Points, in no order, along strands that fork, close into loops and pass close to each other.
Points whose rows are less than 57.3 apart are linked; no others are.
fadu: [-29 -31  25   0   2   0  -3  -5  -4 -10  10  11 -17   1 -10  -8  40  -9
  13  11  -1 -12   8   2  -2   8  23  -4   7 -17  17 -22 -21  24   1  -1
  -7]
Ruva: [-22   1  12  -1 -19   0 -22 -16  -3   1   5 -12   2 -15   3  10  25  19
   1 -33  14 -18  14  -1  12 -16  18 -19 -10   5   7  -5 -14   2 -12  23
 -17]
votod: [-16 -24  15 -23 -12  -1  17  -5 -13 -11  18  -8   3  32  -1   7  17 -20
   0   0  -5  -4  12   6  -5  10  10  17  -9  -4   3  11   2  10   7   2
   4]
Pumik: [  8  12  -6  17 -16   5 -14 -22  25   0  -2 -17  -2 -41   9   7 -18  20
 -10 -14  10 -15  -3  12  16   1  -9 -16 -14   6  -7  -2  13 -11  -7   9
 -14]
zod: [ 12  -2  -8  19  -2   3   1 -16  10   2   4 -21  -7 -30   9   1 -29   6
  -2  -4   8  -7  -8   4  19   1 -15   0 -20   8 -11   3  16 -11  -2  -4
 -20]
Zal: [-12  -7 -11 -20   0   0 -19 -13  11  29  -1 -14  12   6 -17   4   8  19
   3 -10  -1   4   0  24  19 -23 -19   6  31  32   3  17   5 -25   3  -1
   6]
Voze: [ -9   7   5  -9 -20   3 -26 -17  11   4   2 -15  12   0   2  12  17  24
  -6 -30  16 -11  13   5   7 -13  13 -19   0  15   3   1  -5 -10 -12  24
  -2]
pob: [-14   0  -8 -35 -10 -17  -5 -32   0  -3   1 -13  18  21 -22  11  -2  -3
   7  -5  10   5   5  16 -18   4   1 -11  -7  -4 -17  13  16   8   1  13
  12]
liku: [  1 -31  14  17  -1  27  11  20  17 -18  25 -23 -21  21  12   6   3 -13
  -5  -5  -6   1   7 -23   5  -1   2  17  -2   0 -11  -2  -4  -3   2   2
  -8]
zeki: [-20 -35  -3 -14 -13   5   7  -8   1   6  36 -15  -3  29  -8  -5   5  -2
  15  11  10   1  10  16  14  -4   4  32   3  17   8  11  -3   0  -4  -1
  -6]
Pof: [ -1 -25 -13  24  18   9   4  -7  23  -7  11  -1 -20 -18   2 -12 -21  -4
  27  28  17  -2  -8   5  12  14  -6  13   3   2  -2  -6  15  14  -5 -21
  -8]
Nemem: [ 18  -8  -7  24  22  25  -4   5  32 -13   1 -14  -3   8  10  12 -22   4
 -14 -16 -20   8 -21 -10 -13  -4 -17  12  16  -5 -17  -1  18  -9   9  -6
   7]
buvab: [ 15  19  -4 -28  -6  -4  -1   5  -5  10 -11 -13  12  41   3  12   0   5
 -15 -29  -8  11   4  -5 -12 -10  -3 -11   0   8  -9  20   6 -25   8  16
  18]
Putir: [ -7 -19  18   5   1  17  -2   6  10 -18  10 -14 -14  19  11  19  16  -7
  -9 -12  -1   0   4 -15   3  -5   9   0   6  -4  -2  -4  -4   0  -1   5
   6]
Niz: [ 16  31  -5   8 -10 -14   6   1 -27   7 -13   0   5 -23  11   5 -20  10
 -13  -4 -12 -10   3 -14  10 -10 -11  -7 -27  -2  -2   4  -2 -16   1   0
 -19]
Damun: [ 16  11  -1 -11  11   4  -1  25  -2  29 -23  -2   3  20  -3   3   9   3
  -3 -10 -27  14 -12   4  13 -15 -23   7  27  27   9  11  -5 -30  15 -12
   8]
nef: [-27 -27  15 -26 -21  -4  16 -22  -3 -15  30 -23   8  14 -10   6   7 -16
   6  -2  -2 -15   7  17   0   9  10  12 -15  -3 -11  14  15  13   7  14
   2]
gonu: [ 27  17   4   1   1  19  -3  26  16   3  -3 -19  -1  18  25  22   7  17
 -27 -37 -12   5  -3 -13  -3 -17   5   2   9   4   0   9  -7 -30   1  23
  10]
Vaga: [ 25 -12  -8   5   6  -5  18   8 -19   6  16  -1   9  -5  10 -15 -31 -17
   3  21  -1   9  -6  -4   4  10 -13  25 -25   4  -4  12  11   1   5 -21
 -12]
nusez: [-24 -33  24   0  -3   4   4 -15  19 -34  25 -12  -8   0  -9   2   7 -16
   6   6  -7 -13  -2   2  -3   8  23  -8  -3 -24 -13 -18  15  23   9   0
  17]
roto: [ -1 -15 -17 -12 -20  -7  20   7 -28  12  33   0   2  11  -5 -13 -11  -7
   4   9  -4   5   6   4   8   3  -9  29 -35  12  16   9 -13  -3   4  -6
 -24]
gub: [ -9  -7   1  -6 -18  -8  -7 -16 -10   9  10 -20   0  -7  -1   7  -6   9
  -8  -9   9 -10   4   6  18 -12  -7  -2 -25  12  -1  10   1 -14  -1   5
 -21]
Domem: [ -1  17   0  17  11  -5  -9  -9  -1  -2 -14  12   5 -31   9  -6  -3   3
  14   6  16  -7  -5   0   3   2   3 -14   1   0   0  -4   2  10  -7 -10
   1]
Zitul: [-27 -13   1 -35  -9 -17  -8 -30 -26   8   3   8  23   6 -23  -3  14  -2
  27  11  17  -4   5  41 -14   9  -1   7  -4   1  10  13   2   7   1   9
 -10]
Vezik: [ -9 -14  23   3  -3  -6   2 -11   6 -32  18 -12  -6 -15   3   1  -2 -17
   5  -3  -2  -8  -2  -5   1   8  17 -21 -23 -22  -9 -15  10  16   7   4
   9]
vigi: [-18 -19  -4 -10   7 -11 -17 -28   1   8   8   7  17  -9 -22  -3  -4   3
  18  26  19   4  -4  38   1  -2  -9   6  13   7   0   7  11   4  -2 -10
   4]
kom: [ -9  -3   1  11   4 -30   6  -4 -31  -2   8  20   5 -41   0 -13  -3  -5
  21  20  10 -11   0  -4   2   6  11  -2 -12 -14   4   5  -5  29  -4  -4
 -12]
Pulut: [ -2  16   3 -33   0 -21   1 -22 -23  14 -20   8  19  17 -21  -7   9 -12
  14 -10  15   4  10   7 -26  14  20 -31 -16 -19 -13   2  -2  15  -8  18
   1]
zure: [ -5 -22   3   7  12  -7  -3  -9  -7  -4   6  18   4 -12  -3 -10  -6 -10
  22  35  16   0  -7  17   2   9   7   7   4  -9   7   2   4  24   0 -20
   4]
ret: [  3   1  14   6  -4  -7  -3 -10   1 -24   4  -8  -2 -14   8   8  -6  -7
  -1 -10   4  -5  -5  -9   0   4  12 -23 -25 -14 -10 -12   7   8   3   6
   6]
Demaz: [ 17  -5  -8  -4  -1 -14  24  18 -36   4  14  17   6  -7   4 -13 -19 -19
  -3  21  -6  11   2  -7   0  12  -7  27 -28  -6   8   7  -5  10   2 -15
  -8]
Gute: [-27 -43  -3  -9 -17  10   8 -17  14  -4  42 -20  -1  20 -16  -2  -2  -1
  12  12   7  -1   5  18  10  -4   0  31   7  14  -8   9   7   8  -1   1
   0]
Rugul: [-15 -33  12   2 -15   9  31  15  -4 -21  39  -4 -17   5  -5 -18  13 -18
   4  10  -9 -10  10  -4   8  13  22  12 -23 -10   8 -13 -15  16   8   0
  -8]
Nama: [  4  33   6 -13   3 -19   3  -9 -31  18 -27  24  19   3 -16 -18   9  -2
   5 -12  10  10  11  -4 -26   7  24 -34  -9 -12  -9  -7 -11  15 -16  14
   5]
kar: [ 23 -10   0   6   2 -14  13  -3 -13  -6  11 -11  14 -19  16  -4 -31 -12
   1  17   5   1 -13  -5   1   5  -6   7 -22   1 -18  16  25   4   3 -15
  -4]
Pog: [-11 -29  19   3   6   3  -3 -14  17 -29   7   6  -6  11  -6   6  10 -15
  10  20  -8   1  -2  -1 -13  11  23  -8  10 -27 -10 -21  13  24   9 -12
  24]
Romo: [  8  33   6   3 -14   4 -19   7  21   9 -14   3  10  15   3   1  11  16
 -16 -32   8  -6  -3  -5  -9  -5  21 -28   4   1   2 -12 -15  -7 -10  33
   4]
viki: [-21 -34  13   6  -6  10  15  11   2 -13  25   3 -27   7  -7 -10  26 -12
   9  13  -2  -9  11  -6  10  11  21   9  -1 -12  14 -18 -20  20   2  -4
 -10]
vanet: [ -5  13  -1 -25  -1 -20   9  23 -43  15 -13  15   7  17  -8  -1  14  -3
 -21  -1 -14   9  17  -8  -2  -5 -14  20 -11   7  18  14 -16 -13   7   3
  -7]
Mapom: [ 19   0  -4  15   5  -3   2 -15   7  -6   0 -15   7 -29  13   4 -31   2
  -2   2   9  -1 -13   1   7   3  -8  -2  -8   5 -18  10  25  -4  -1  -9
  -1]
lutig: [  1   4  -5  17  21  10 -14 -11  22   1 -13   4  -1 -17   3   1  -9   3
  10   8  10  -2 -11   8   6   2  -7  -5  19   4   1  -5  10   0  -5 -14
   8]
Fum: [ 10   9 -12  -5  -4  10 -14  -3  31   6  -1 -18   9  14  -2  14  -6  23
 -17 -29  -9   5 -12   3  -4 -18  -8  -1  28  15  -7   6  11 -18   7  10
  18]
Lor: [-15 -37   5   9  -8  17   4 -18  29 -24  35 -27  -3   6 -10   3 -15  -5
  -8  -2  -7   2  -6   2  -5 -11 -14  21   2   3 -37   0  19  16  10  -6
   1]
remid: [ 10  11  -1  19  21   5  19  41 -12 -11 -29  19 -23  -9   8  -6 -11  -5
 -22  11 -12  14   4 -28  -3  12 -13  17  -5 -10   6  -7 -15  -2   2  -9
  -5]
Lemod: [-17 -38   3  19   9  26  -4   3  27 -15   8   8 -30   7  -2   1  13 -14
  14  27   2  -5  -3  -5   4  15  12   5  16 -19   5 -23   1  19   3 -17
   0]
mik: [ -6 -15  -1   2 -12  12 -11 -20  31 -18  22 -27   1   4  -3  21  -9  15
 -19 -28   3   2  -2  -1  -7 -18  -7   4  10   8 -24   3  16   2   2  10
  11]
volut: [  9   3   0  23  25  31 -13   8  31 -16 -20  16 -20  -4  16  12   2  -1
   1   5  -2  -1 -11  -7 -12  10   4 -12  23 -16   4 -20   9   9  -2  -7
  17]
Leniv: [-20 -17   6  14   1  -4  12  19  -4 -15   9  13 -30 -11  -6  -6  15 -10
   1   6  -5  -6  13 -19   8  10   8   5 -10 -15  15 -18 -25  19  -2   2
 -17]
Temer: [-16 -43 -10   7 -13  13  13 -10  22 -13  49 -18  -4   4 -12 -10 -15  -6
  18  23   1  -1  -4  13  11  11  -2  24 -11  11 -10  -5   6   8   3  -7
  -8]
Sasif: [ 15  38 -11  10  -9  -4   6   8 -16  25 -20  -3  -1 -20   9  -1 -13  18
 -11 -14 -24 -10  -3  -7  18 -16 -23   0  -7   9   8   5 -10 -30   2  -2
 -21]
bug: [ 20  13   4 -13  -4   8  -5  13   3   2  -5 -17   4  32  17  19   8  13
 -20 -37  -7  10   7 -11  -3 -19   6  -2   7   7  -4  13  -1 -26   2  23
  18]
zaki: [  3  25 -11   5   1   0   2  14  -9  30 -19   1  -6  -8  -1  -6  -3  10
  -1 -10 -16  -5  -6  -2  22 -17 -24   4   8  18  13   4 -13 -28   5  -8
 -18]
kati: [  5   9  -7 -32   9 -13  -3   2 -15  26 -16   6  23  23 -12  -1   0  -4
   6   8 -13  12  -4  16   1 -10 -21   7   9  17   7  17  10 -21  16 -13
  11]
sigo: [ 18  32  -8  22  16  14   5  11  11   7 -25   7 -19 -24  20 -10 -11   3
   1  -8  -7  -5 -14  -5   7  -2 -17   1   8   4   9  -5   1 -11  -6  -7
  -5]
Tigir: [ -3 -28  15   2   6  16   5  22   0 -16  -6  11 -16  27   3   3  20 -16
 -17  21 -10  14   6 -13  -7  15   6  14   7 -13   5  -9  -8   5   7 -16
   9]
naf: [ -7  -1   2   0  14  11  -5  27  -6  10 -15  12 -11  18   0   0  23   2
 -10   1   0   4   7  -8   8  -9  -6   9  22   6  17  -1 -21 -12   4  -8
  -1]
gaf: [ -9   7   3  14  11 -22  -3  -6 -17  -7  -6  18   6 -41   6 -10   5   1
  22  13  16 -10  -2  -3  -2   3  13 -18  -4 -11  -1  -3   0  26  -7  -8
  -5]
sanu: [  3  -6  19  -7   4 -13  11  10 -19 -22  -3  10  -4   4   2   3   7 -21
 -10   7  -7   7   5 -10 -10  13   7  -3 -21 -16   2 -10  -2  14   8  -6
   4]
gele: [ -7 -17  -2  24  24  35 -13   1  33 -11 -10  12 -33  -3   8   6   3  -6
   9  15   4  -5  -6  -7  -2  10   1  -4  22 -12   8 -20   9  12  -4 -12
   2]
zeza: [  1  10  -5  -5  16  14 -21   9  18  16 -23   9   9  20  -8   4  14   9
   5  -2 -12   8  -9   7  -1 -11  -9  -8  44  11   9  -6  -2 -16   6 -10
  24]
saf: [  1 -17  23  -8   3   0  10  12  -5 -30  -3   5  -7  21   4   6  14 -21
 -15   8 -12   9   5 -11 -15  18  12  -2  -9 -17  -2 -12   0  12  10  -5
  16]
Zud: [ -6 -19 -10  16  14  -7   0 -11   3   2   8  12  -5 -26   0 -16 -13  -2
  31  35  26  -4  -9  16  12   9  -1   9   6   0   4   3   5  21  -5 -21
  -7]
Mive: [  5   3  -4 -27  -8 -17  -1 -21 -11  -1   3 -14  19   8  -6  11 -18  -4
  -1   3   5   5  -1   7 -10   2  -7  -4 -21   1 -16  13  27  -5   3   3
   6]
sen: [ 11  45  -7  15   0 -23   5   7 -26   8 -24  24  18 -25   6 -15   2   7
   5   2   5   1   1 -17 -18   2  12 -28   6  -4  -6  -2  -9  11 -17  -3
   6]
nivur: [ 25  31  -3   9  -1  20  -8  27  42  11  -8 -16  -3  11  23  16   6  19
 -20 -33 -16  -3 -17  -4  -8 -10   2  -4  24   3   8   1  -2 -21  -1  26
   7]
zada: [ 19  21 -14  14 -16 -14  -8 -25  20   2  -3  -7  17 -43   4  -6 -18  20
   0   3  22  -5  -5  13  -1   7   2 -30   9   9 -22   8  23   2 -13   2
   9]
fug: [  1 -37   4  22   2  31   7  12  27 -20  28 -21 -14  26   5   0  -7 -14
  -1   5 -14   3  -1 -22  -2   4  -6  22   3  -1 -18  -2   4   2   7  -6
  -7]
kez: [ 21  29   2   4  -4 -22  13  11 -34  -7 -12   7   5 -20  13   8 -16  -2
 -17  -2  -9  -1   5 -23  -2  -3  -2  -7 -32  -9  -6   2  -1  -4   2   1
 -11]
Vil: [ 14  18   6   5  -3  -9  -8  -9   5 -15  -8   2   6  -9   6   4  -8  -1
  -1 -11   8   0  -4  -9  -7   6  19 -32 -19 -11 -11  -9   2   8  -2  10
  14]
bota: [-16  -1   1 -35   0 -24  -2 -22 -39  11  -3  20  28   3 -19  -8  14  -6
  29  12  13  -3   5  31 -20  10   4   4  -9  -6  10   6  -1  14   1   6
  -9]
mogon: [  2  -8 -12  10  21   4 -15 -21  28  -5  -7   6   9 -12  -9   1 -13   8
  11  17   8   8 -11  14  -6  -3  -8   0  36   0 -13  -2  20  10   0 -23
  24]
naven: [ -7  -8  -9   7 -14  -6  22  28 -16  -2  19  -4 -20   4   0   0   6   1
  -6  -4  -3   2  23 -28  15  -5  -1  25 -22   7  15   1 -29  -8  -4   8
 -28]
mun: [  4  -6  -3   0  -4 -27  18   6 -40   1  15  21   6 -25   2 -12 -15 -15
   9  22   2  -3   1  -5   3   9   3  15 -24 -11   8   8  -3  22  -1  -8
  -9]
Notuk: [-30 -23  20 -13   3 -13  -1 -11 -24  -2   4  22  -1   3 -15 -11  38  -6
  16  10   0  -8  13  14 -17  10  17   1   2 -12  21 -14 -25  24   3   3
  -9]
led: [-22  21 -12  17   0  12  -9   9  -1  23 -10   8 -17 -20   0  -3  15  17
   5 -17   1 -17  12 -13  17 -19  -8  -1  11  12  23  -4 -24 -13 -17  13
 -29]
muv: [ 31  22   1  -4  -9 -15   3  -9  -8  -5  -9  -3  11  -4   6  -4 -25  -2
  -7  -7  13   5  -8 -13 -12   6  21 -37 -20 -15 -24   7  13  12  -7  13
  19]
doro: [ 27  19  -9 -11 -11 -20   1 -19  -8   3  -6  -6  22  -8  -2  -5 -26   2
  -3   3  19   6 -10  -6 -13   3  14 -31  -9  -4 -28  19  24  10 -10   7
  19]
Pomum: [ 13   5  -3   3   9   8  -7  -5  20  -6  -2 -10   9  12   1  15 -14   8
 -12 -16  -9   9 -14  -5  -9  -7  -8  -3  10   3 -10   1  14 -15   8  -1
  16]
fim: [  3  16  -7 -37   7 -20  -2  -2 -31  20 -14  13  26  16 -10  -4   2  -7
   8  11  -1   7   1  17  -7  -3 -14   7  -5   6  10  14   7  -9   9  -9
   1]
faf: [-16   2  -7  19  -1   3  -5  -8   5   2   4  -1 -22 -28  -2  -2  -6   6
  12  -2  12 -17   0  -6  20  -4  -6  -3 -19   3   8  -8 -10   3  -7   3
 -28]
savog: [ 10  18  -7 -26  -9 -10  -4 -11 -10   8  -8 -13  17  25  -4  11  -9   3
  -9 -15  -4   6   1   0 -10  -5  -7 -12 -13   6 -10  15  15 -19   8   8
   8]
kob: [-19 -25   6  -3 -16   3  -3 -27  24 -22  30 -26   1  -1 -10  15  -9   3
 -10 -11   1   0  -1   8  -3 -10  -8   7  -2   4 -30   2  22  12   3   4
   7]
Miko: [-15   4   4  -8  14  -1 -14   7 -12  10 -15  17   6  18  -8  -2  26   4
   1   3   3   3   6   4   0  -8  -2  -5  15   6  18  -3 -15  -7   2  -7
   1]
zupi: [ -8   6 -12 -25  -6 -10 -17 -21   5  22  -5 -12  22   6 -19   4   1  17
   0  -8   2   6   1  25   5 -14 -18  -4  15  24  -4  15  15 -23   3   3
  10]
beval: [  6  -1   0 -26  10  -3   1  17 -13  22 -12   0  11  36  -4   3   9  -2
  -5  -4 -16  13   2   6   5 -13 -20  12  14  19   9  20   3 -25  17  -9
  11]
Rigen: [-16 -22  24 -21 -12   1  16  -2 -15  -8  20 -13 -12  23   2   2  28 -12
   4  -9   5  -8  27   4  14  -5  21  23  -6   0   8   4 -12   9  -4  13
  -4]
Zamib: [ 17  36   6   7  -5   3 -15   1  21  14 -22  13  13  14  -2 -10  -8   3
 -11 -18   7   6 -10  -1 -14   4  20 -32   8  -9  -7 -11  -8   0 -11  23
  20]
Sepob: [ -9  -3 -13  10   8   6  -6  -3   8  15   3  -4 -13  -8  -7  -6  -7   8
   9   5  12  -6  -5   5  21  -6 -14   6  -3  15  11  -2  -6 -13  -2  -8
 -22]
duvi: [-14 -20 -12   5  20  -1 -18 -25  19  11   4   7   8 -14 -22  -5  -9   7
  18  31  15   6  -6  33   5  -4 -14  11  34   8  -3   0  15   3  -3 -21
   9]
Zime: [-17  -1  -4 -22 -13 -13 -16 -28 -10  15   5 -13  17  -4 -13   6   2  13
   1  -2  12  -5   6  25   7  -8 -10  -5 -11  17  -1  14  10 -15  -2   5
 -10]
vegus: [ -5  -3  -7  -9  -4 -11  17  29 -30  10   3   9  -7  16  -7  -5   9  -2
 -18   1  -8  11  20 -16   8  -4  -9  29 -13   7  20  11 -26 -10   2   1
 -14]
fof: [-11 -20  15  -9 -15   3  14   5 -13  -3  28 -20 -14  19   4   2  15  -5
   4 -10   9  -4  25  -6  22 -13  14  25 -16   5   5   5 -13   0  -6  12
 -14]
Rizen: [-25 -26  11 -16 -23  -4   7 -27  10 -21  33 -31   5   3 -11  13  -3  -5
  -4 -10  -1  -9   6  11  -1  -3   1   6 -16   1 -28  10  24  10   5  13
   4]
mus: [  5  -2  -7   3 -15  14 -18 -12  36  -3  14 -28   3  -2   6  23  -5  27
 -22 -36   4  -4  -2   1   4 -19  -2   2  17  12  -9   7  11 -12  -3  22
   5]
deril: [  5   2  -7  20  13  -2  19  27 -10  -6  -5  16 -22  -9   4  -7 -13 -11
  -6  12  -6   7   8 -23   6  10 -12  18 -18  -6   9  -9 -14   5   1  -9
 -16]
mag: [ -3   4  -8 -36  -5 -18  10   7 -42  18  -2  17  18  21  -8  -3   6 -12
  -4   8  -6   6   9  10  -5   3 -16  22 -16   3  19  19  -4  -5   9  -4
  -9]
luze: [-10 -13   1   3 -21  -3  19  14 -13  -3  29 -14 -21   4   2  -1  10   1
   3  -9   4  -8  22 -20  23 -12   9  20 -26   5  10  -1 -24  -2  -4  11
 -30]
kefo: [-15 -39  10  15  -2  24   4  -9  29 -25  31 -19  -8  11  -3   3 -12 -13
  -1   8 -12  -2  -5  -8  -3  -2  -2  16   4  -8 -27  -8  14  19   9 -11
   3]
Doz: [ 26  34   1  14  11   6  -8   9  21  -1 -25  19   4  10   6  -6  -8   2
  -6  -5   5   9 -13  -6 -18  10  20 -29  18 -14  -7 -14  -5   7  -8   9
  31]
bipaz: [ 24  16   0  17  21  15  -7  14  23 -15 -25  19  -6   7  15   7  -1   0
  -7   6  -2  11 -12 -10 -19  12  10 -19  23 -17  -5 -17   2   4   0  -7
  29]
faz: [-14 -33   8 -16 -14   5  32   0 -22 -12  35  11 -10   3 -11 -21  11 -25
   7  17 -14  -9   5  14  -4  23  21  16 -21 -14  14  -6 -15  25  10  -3
   2]
tid: [ 13  13  -7   7  18  30 -13  23  32  13 -23   5  -6  17   6  11  12   9
  -5  -9 -22   6 -17   0  -4  -5  -9  -4  50   6  11  -8  -2 -16   6  -4
  20]
Sirif: [ 38  36  -9  -4 -10 -17   5  -4 -16  15 -18 -15  22 -20  12  -6 -26  14
  -5   1  -3   1 -13   0   2  -5  -9 -15  -3   8 -12  15  18 -18   0 -10
   4]
gure: [-15   3   1 -10  18   2 -22  -5   2  14 -17  17  16  16 -13  -3  19   5
  12  11   3   5  -2  18  -3  -8  -5 -10  26   9  11  -4  -4  -9   1 -15
  13]
deg: [ 13  10  14  -3   3 -18  15  19 -29 -21 -10  11  -1  -6   8   4  -3 -16
 -20   2  -9  11   5 -19 -10  10   1   1 -28 -14  -1  -7  -4   8   7  -1
   1]
lis: [-11 -23  -8 -20 -16  -1  13  -4 -19  10  31  -7   4  22  -6  -8  -5 -11
   7  10   3   1   3  16   8   2  -7  28 -23  12  12  16  -4  -2   4  -5
 -13]
Zeg: [  9 -31   7  11  12  24   7  30   8 -12  -2   8 -13  31   7  -3   3 -18
 -16  22 -15  19   3 -16  -9  17  -5  23   7 -10  -1  -7  -4  -2  11 -21
   6]
vuf: [ 23  33  -5  21  20  -1  19  31 -11   3 -31  16 -15 -22  21  -8 -12  -3
 -11   4 -13   5  -8 -19  -1   2 -19   8   5  -2   3   2  -4 -10  -1 -12
   0]
nopuf: [ 33  52  -9   3  -6 -14   6  14 -17  17 -28   4  12 -17  16 -10 -15   7
  -4  -5 -12   5 -11  -5  -1  -6  -8 -14   6   2  -4   2  -1 -17  -1  -7
   7]
tefi: [ 10  21  -2   5  17  32  -9  42  18  11 -31  10 -18   9  15   7  25   8
 -16 -11 -17   6  -8  -6  -2  -6  -7  -3  42   5  17  -8 -17 -18   2   3
  10]
Rete: [-13 -12 -11  -1   5   3 -13  -9  10  22   6 -12  -1  -1 -13  -2   0  12
   6   1  10  -2  -4  13  23 -13 -15   7  14  23   9   8  -2 -20   0  -6
 -13]
bipak: [ 12  30  -7   2   5   3   3  26  -5  33 -31   7  -7  -5   2  -7   6   3
   3 -11 -28   7 -12   1  16 -13 -28   4  23  19  14   0 -17 -28   7 -11
  -5]
tamas: [ 18   8 -12  -4  -9 -25  -1 -24  -4  -1   2  -8  23 -30  -2  -5 -20  10
   3  14  25   1 -11   6  -9   3   3 -28  -2   6 -27  20  29   7 -10  -4
  13]
filu: [ 17  43  -4  16  11 -15   8  23 -19  -7 -33  27   2 -20  13 -10   1   1
  -7   5  -1   7  -1 -22 -17   7   7 -20   9  -8  -3  -7 -13   8  -9  -5
  13]
Fen: [  1   2  11  -3   4   7  -8   9   4 -14  -7  -1  -3  25   5  15  20   1
 -15 -16   1   5   3 -13  -8  -2  11 -14   5  -2   3  -6  -9  -4   0   9
  15]
Bepi: [ -3 -33 -15  20   2  10   8  -9  29 -11  32 -18 -12  -7  -4 -11 -25  -6
  22  22   5   3  -6   4   9  14 -10  22  -9   9  -9  -8  13   6   0 -14
 -15]
vinod: [-12   8  -7 -38  -2 -15  -4 -27  -7  13 -16  -3  21  36 -27   3  10  -9
  11 -12  14   6   9  14 -26  12   9 -22   1 -11 -13  13   1   8  -3  18
   9]
per: [-24 -18   1 -24 -12 -15  -8 -30 -12   5  17  -4  14  -3 -19   2  -2  -2
  13  13  14  -2   1  35   4   2  -7   9 -12   8   1  13  11   2   0   5
  -8]
muzes: [ 10 -26  -1  28  21  38  -1  14  31 -17   4  -7 -20  18  12   8 -11  -8
  -9   1 -18   7 -10 -19 -11   3 -12  15  19  -9 -13  -6   9  -3   7 -12
   0]
Vipa: [ 36  39 -11  15 -14  -6   4  -6   4   8 -18 -17   8 -33  24  -4 -28  22
 -10 -11  -4 -12 -12   3  10  -2  -9 -14  -7   4  -9   8  13 -16  -6  -1
  -7]
Lir: [-15   7   3 -22   2 -32   1 -14 -46  10  -5  27  23 -10 -14  -9  15  -3
  21  10   3  -2  10  13 -18   6   7   2 -13  -8  12   0  -8  15  -3   8
 -13]
bam: [  2  19   6  -2 -11  12 -25   4  23   6  -5  -5   9  15   6  10  20  20
  -9 -35  14  -6   7  -3  -4 -11  24 -21  16   5   8  -8 -13  -6 -13  34
   8]
Vus: [  1  12  -5   8  18  28   1  44   5  11 -24   8 -30   6  10   4  20   9
 -15  -8  -9   5   5 -16   7 -11 -10  10  32   6  20  -4 -24 -16  -3   3
  -7]
Datin: [ 20  38  -5  20   5  18  -9   4  35   6 -22   0  -8 -25  23  -3  -9  11
  -2 -14  -6 -11 -20   6   1   0  -8  -8  14   2  11  -8  10  -9  -9  10
   1]
digu: [ 25  39  -4  15   4  21  -9  19  43   5 -17  -4  -7  -3  24   7  -1  13
 -13 -21 -16  -6 -23   1  -8   1  -4  -8  18  -1  11 -10   4 -15  -4  19
   5]
Fote: [-15   1  -2  13 -18  -3  -6 -14  -3   3   7 -11 -10 -31   1   6  -8  12
   1 -11   8 -21   5  -3  23  -9  -3 -10 -31   3   3  -3  -9  -3  -6   7
 -32]
riti: [  8  10   2  -5   6   7 -11   1  14  -9 -10   3   5  32  -1  12   3   3
 -13 -12  -2  10  -5  -8 -16  -3   7 -17  11  -2  -3  -4   0  -7   3   9
  25]
zape: [-13 -40   8  11   7  14  -1  -4  14 -13  10  16 -13  12  -4  -2   9 -19
  13  35  -5   3  -3   5  -3  16  15  13  11 -19   2 -15   4  20   7 -21
  10]
nete: [-18 -24  16 -21  -7  -9  16  -9 -27  -9  18  17  -3   2 -12 -13  19 -22
  13  15  -8  -8   6  20 -11  20  17  10 -12 -17  17  -5 -13  27   8  -1
   0]
Sido: [  3  46  -1   3  -2 -20  -1   4 -27  18 -28  26  22  -9  -7 -14   7   8
   5 -10   0   8  10  -7 -18  -1  14 -27   2  -5  -2 -14 -15   2 -16   7
   5]
tiba: [  6  18  -4  10 -21  -8 -19 -27  14   3  -2  -8  14 -45   2   3 -13  25
  -1  -7  19 -14   5  17  10   3   0 -27 -14   7 -12  -4  12  -2 -12  10
  -9]
madu: [ -3 -33   4   9  13   1  -2  -6   0  -8   2  26  -3   0  -2  -8   4 -15
  21  43   8   5  -5  13  -4  16  14  10  13 -18   8  -8   4  26   3 -27
  11]
soke: [-15   1  -8  25  11  -5  14  22  -5 -11  -4  22 -33 -23  -4  -5  -1  -7
   4   9  -8  -6  14 -30   8  11  -4   8 -14 -11  15 -15 -21  10 -10   7
 -21]
podi: [ 22  47  -6  14   8 -13  11  26 -22   3 -33  17  -1 -23  16  -6  -9   1
 -14   1 -14   7  -2 -20  -6  -1 -10  -2   3  -4   1  -1 -11 -12  -2  -6
   4]
Nasef: [-24   7   2  10  -6   6 -16  -3  -5  11   1  -2  -7 -17   1   7  24  19
   1 -25  14 -18  16  -9  16 -20   9  -8   0   8  16  -4 -24  -4 -15  17
 -24]

A piece is two or more points that can be reached from each other along the links. Count, over all rows, the pieces, the separate loops (a circle has one, a figure eight two, a Y none), the forks (points with three links) and the tips (points with one).
pieces | 4
loops | 6
forks | 9
tips | 5

How many points has the smallest loop of links through each point below? Write 0 if it is on no loop.
gonu | 18
muzes | 8
Lor | 10
Fote | 8

A tip is a point with one link. Name the tips that can be reached along the links from each point below, in the order of the rows.
Niz | Zeg
Fote | roto, led, Lir
nopuf | Vipa
